A landscape with many valleys, sampled at points; each row gives a point and its height.
A ball rolls from a point to the lowest of its 5 nearest points, and stops where none of them is lower. Distance is the straight distance between rows; heights are no part of it.
(528): [137 137 101 127  95 138 110 142 132  75 165 116 124 126 121 188 150 138
 131 146]  (h 9.02)
(564): [169  87 132 150 144  77 121 116  94 143 106 176 149  87 199  90 117  74
 113 119]  (h 1.80)
(617): [122  91  96 111 156 143 113 112 157  95 164 135 124 173  98 184 151 164
 133 174]  (h 4.26)
(403): [ 92 166 130 112 130 148 145 123 168 131 142  97 102 160  69 151 128 177
 117 113]  (h 2.46)
(384): [152 114 129 120 109 137  97 151 110  86 158 145 139 114 127 160 149 108
 151 156]  (h 6.14)
(409): [144  75 147 148 156  73 143 108 101 154 105 177 174 105 194  64 108  84
 115 128]  (h 1.41)
(429): [ 77 187 102 116 122 161 136 121 171 120 127  82  93 155  68 176 121 178
 100  98]  (h 0.84)
(33): [176 149 117 147 113 117 105 143  96 124  73 142 120  73 161 135 130  94
 124 120]  (h 4.70)
(244): [152  53 153 139 163  71 122 108 103 148 116 193 175 104 198  72 112  67
 123 145]  (h 1.53)
(17): [149 177 116 150 108 128 115 141  98 137  57 125 114  68 153 126 124 106
 117  92]  (h 5.68)
(455): [ 86 196  76 126 114 169 129 134 161  88 125  54  95 143 101 202 124 186
  92 108]  (h 2.64)
(41): [121 162 136 115 101 135 123 149 129 114 131 106 117 113 103 150 134 131
 135 118]  (h 5.94)
(116): [ 92 134 180 121 124 139 162 132 140 173 140 109 136 155 106  55 107 138
 144 110]  (h 0.78)
(419): [206 113 100 159 116 111  95 124  75 109  90 175 121  58 191 143 138  84
 119 113]  (h 3.77)
(167): [177 124 127 140 127 111 107 140  89 127  86 157 131  84 170 122 126  86
 133 131]  (h 3.67)
(144): [118 182 143 127 110 142 131 155 118 138  91 102 114  99 110 120 118 116
 133 107]  (h 6.27)
(376): [114 117  58 117 148 168 123 129 164  85 145  99 127 202 120 205 127 176
 134 208]  (h 5.50)
(466): [101 106 154 174 113  84 172  79 115 161  95 136 165  99 203  36 114 131
 100  73]  (h 0.74)
(547): [136 116 132 177 122  72 152  97 103 156  95 146 141  73 194  66 107 102
  98  81]  (h 2.04)
(520): [127  90 177 111 143 112 138 143 122 151 155 144 150 144 124  83 116  99
 148 142]  (h 2.36)
(561): [ 88 168  92 120 132 156 129 120 168 104 130  88  97 165  92 194 130 189
 108 128]  (h 2.48)
(450): [113 179 112 128  86 152 115 154 134  91 127  88 109 115 106 180 131 146
 121 111]  (h 5.43)
(282): [ 90 186 130 118 110 152 134 136 154 122 127  86 104 133  75 147 125 157
 109 102]  (h 2.63)
(238): [174 136 113 165 114  97 120 118  93 143  80 153 117  60 183 113 122  94
 110  78]  (h 4.39)
(253): [179  70 134 130 147 101  95 133  82 123 118 186 146  86 184 109 128  59
 137 159]  (h 1.77)
(597): [100 143 122 107 162 147 141 107 172 138 141 112 111 197  71 162 134 181
 117 133]  (h 1.26)
(516): [121 115 138 102 147 135 131 125 156 125 175 127 120 159  84 148 143 155
 132 139]  (h 4.19)
(318): [109  94 141  92 190 144 146  91 173 179 163 131 127 226  67 124 141 171
 132 136]  (h 1.74)
(522): [156 119 139 140 139  98 128 132  98 149  91 161 136  92 171  93 113  94
 123 125]  (h 2.61)
(527): [127 133 129 113 113 136 118 141 139 104 160 124 115 126 100 161 142 141
 133 131]  (h 7.14)
(556): [119 126  57 131 125 153 122 126 149  69 159 110 118 165 129 207 142 172
 126 178]  (h 6.50)
(193): [206  81 104 141 111 135  80 131  77  83 115 179 144  76 187 145 145  63
 153 167]  (h 2.34)
(533): [ 85 166 159 116 115 149 153 139 146 160 136  90 118 148  76  88 118 150
 130 100]  (h 1.76)
(423): [ 62 170 151 119 123 171 166  97 168 194 150  77 111 196  56  71 117 195
 127  78]  (h 0.46)
(166): [ 74 185 118 113 138 162 147 117 170 144 128  79  94 172  57 149 123 182
 103  94]  (h 1.63)
(458): [119  80 129  89 182 140 127 101 169 142 163 140 126 202  82 146 145 165
 136 156]  (h 2.19)
(112): [127 121 164 110 129 124 130 146 130 138 153 132 128 135 110 115 128 118
 145 130]  (h 3.63)
(619): [122 103 151 159 142  84 162 101 112 163  92 146 161 109 185  49 108 109
 118 111]  (h 1.13)
(374): [143 132 144 116 114 124 110 156 105 113 133 135 131 107 132 139 135 108
 145 139]  (h 5.04)
(526): [103 149 160 143 125 128 159 135 121 176  84 108 137 125 135  54 105 121
 136 109]  (h 0.92)
(501): [163 128 115 128  87 145  92 157 101  88 128 137 135  94 148 170 145 103
 152 147]  (h 6.47)
(314): [169  93 103 127  94 140  94 145 101  69 163 149 143 103 146 166 157  92
 151 172]  (h 4.56)
(544): [145  75 172 107 144 115 119 145 112 133 155 160 145 121 137 101 131  86
 150 155]  (h 2.68)
(183): [162 115 150 121 133 114 108 146 102 126 115 153 140 100 154 120 129  90
 146 150]  (h 3.45)
(370): [116  94 162 106 155 127 139 120 154 156 186 135 130 174  85 107 134 139
 134 127]  (h 2.26)
(307): [136 131 148 146 135 101 149 129 108 165  86 140 138 104 160  71 104 103
 132 116]  (h 1.90)
(277): [134 156 142 127 116 124 122 152 109 134 103 125 121 102 132 125 125 108
 142 124]  (h 5.21)
(523): [143 101  66 136 103 145 106 123 128  62 184 136 137 134 133 189 155 130
 137 171]  (h 8.42)
(219): [116 125 171 126 130 118 149 145 127 163 120 124 144 135 127  70 111 118
 146 122]  (h 1.66)
(393): [105 160  64 129 124 155 127 122 160  82 136  88 108 164 117 211 126 183
 117 155]  (h 1.04)
(272): [ 92 132 150 113 151 139 156 106 173 175 159 110 115 199  65 109 130 172
 127 111]  (h 1.17)
(27): [105 145 137 166 128 108 159 112 112 171  75 119 138  99 170  53 105 120
 112  87]  (h 1.69)
(351): [131  94 111 113 126 132 109 130 133  86 181 140 127 128 117 172 155 133
 137 162]  (h 6.69)

Where does a ball stop that starts at each point below?
(144) -> (429)
(307) -> (116)
(528) -> (429)
(167) -> (466)
(193) -> (466)
(520) -> (116)
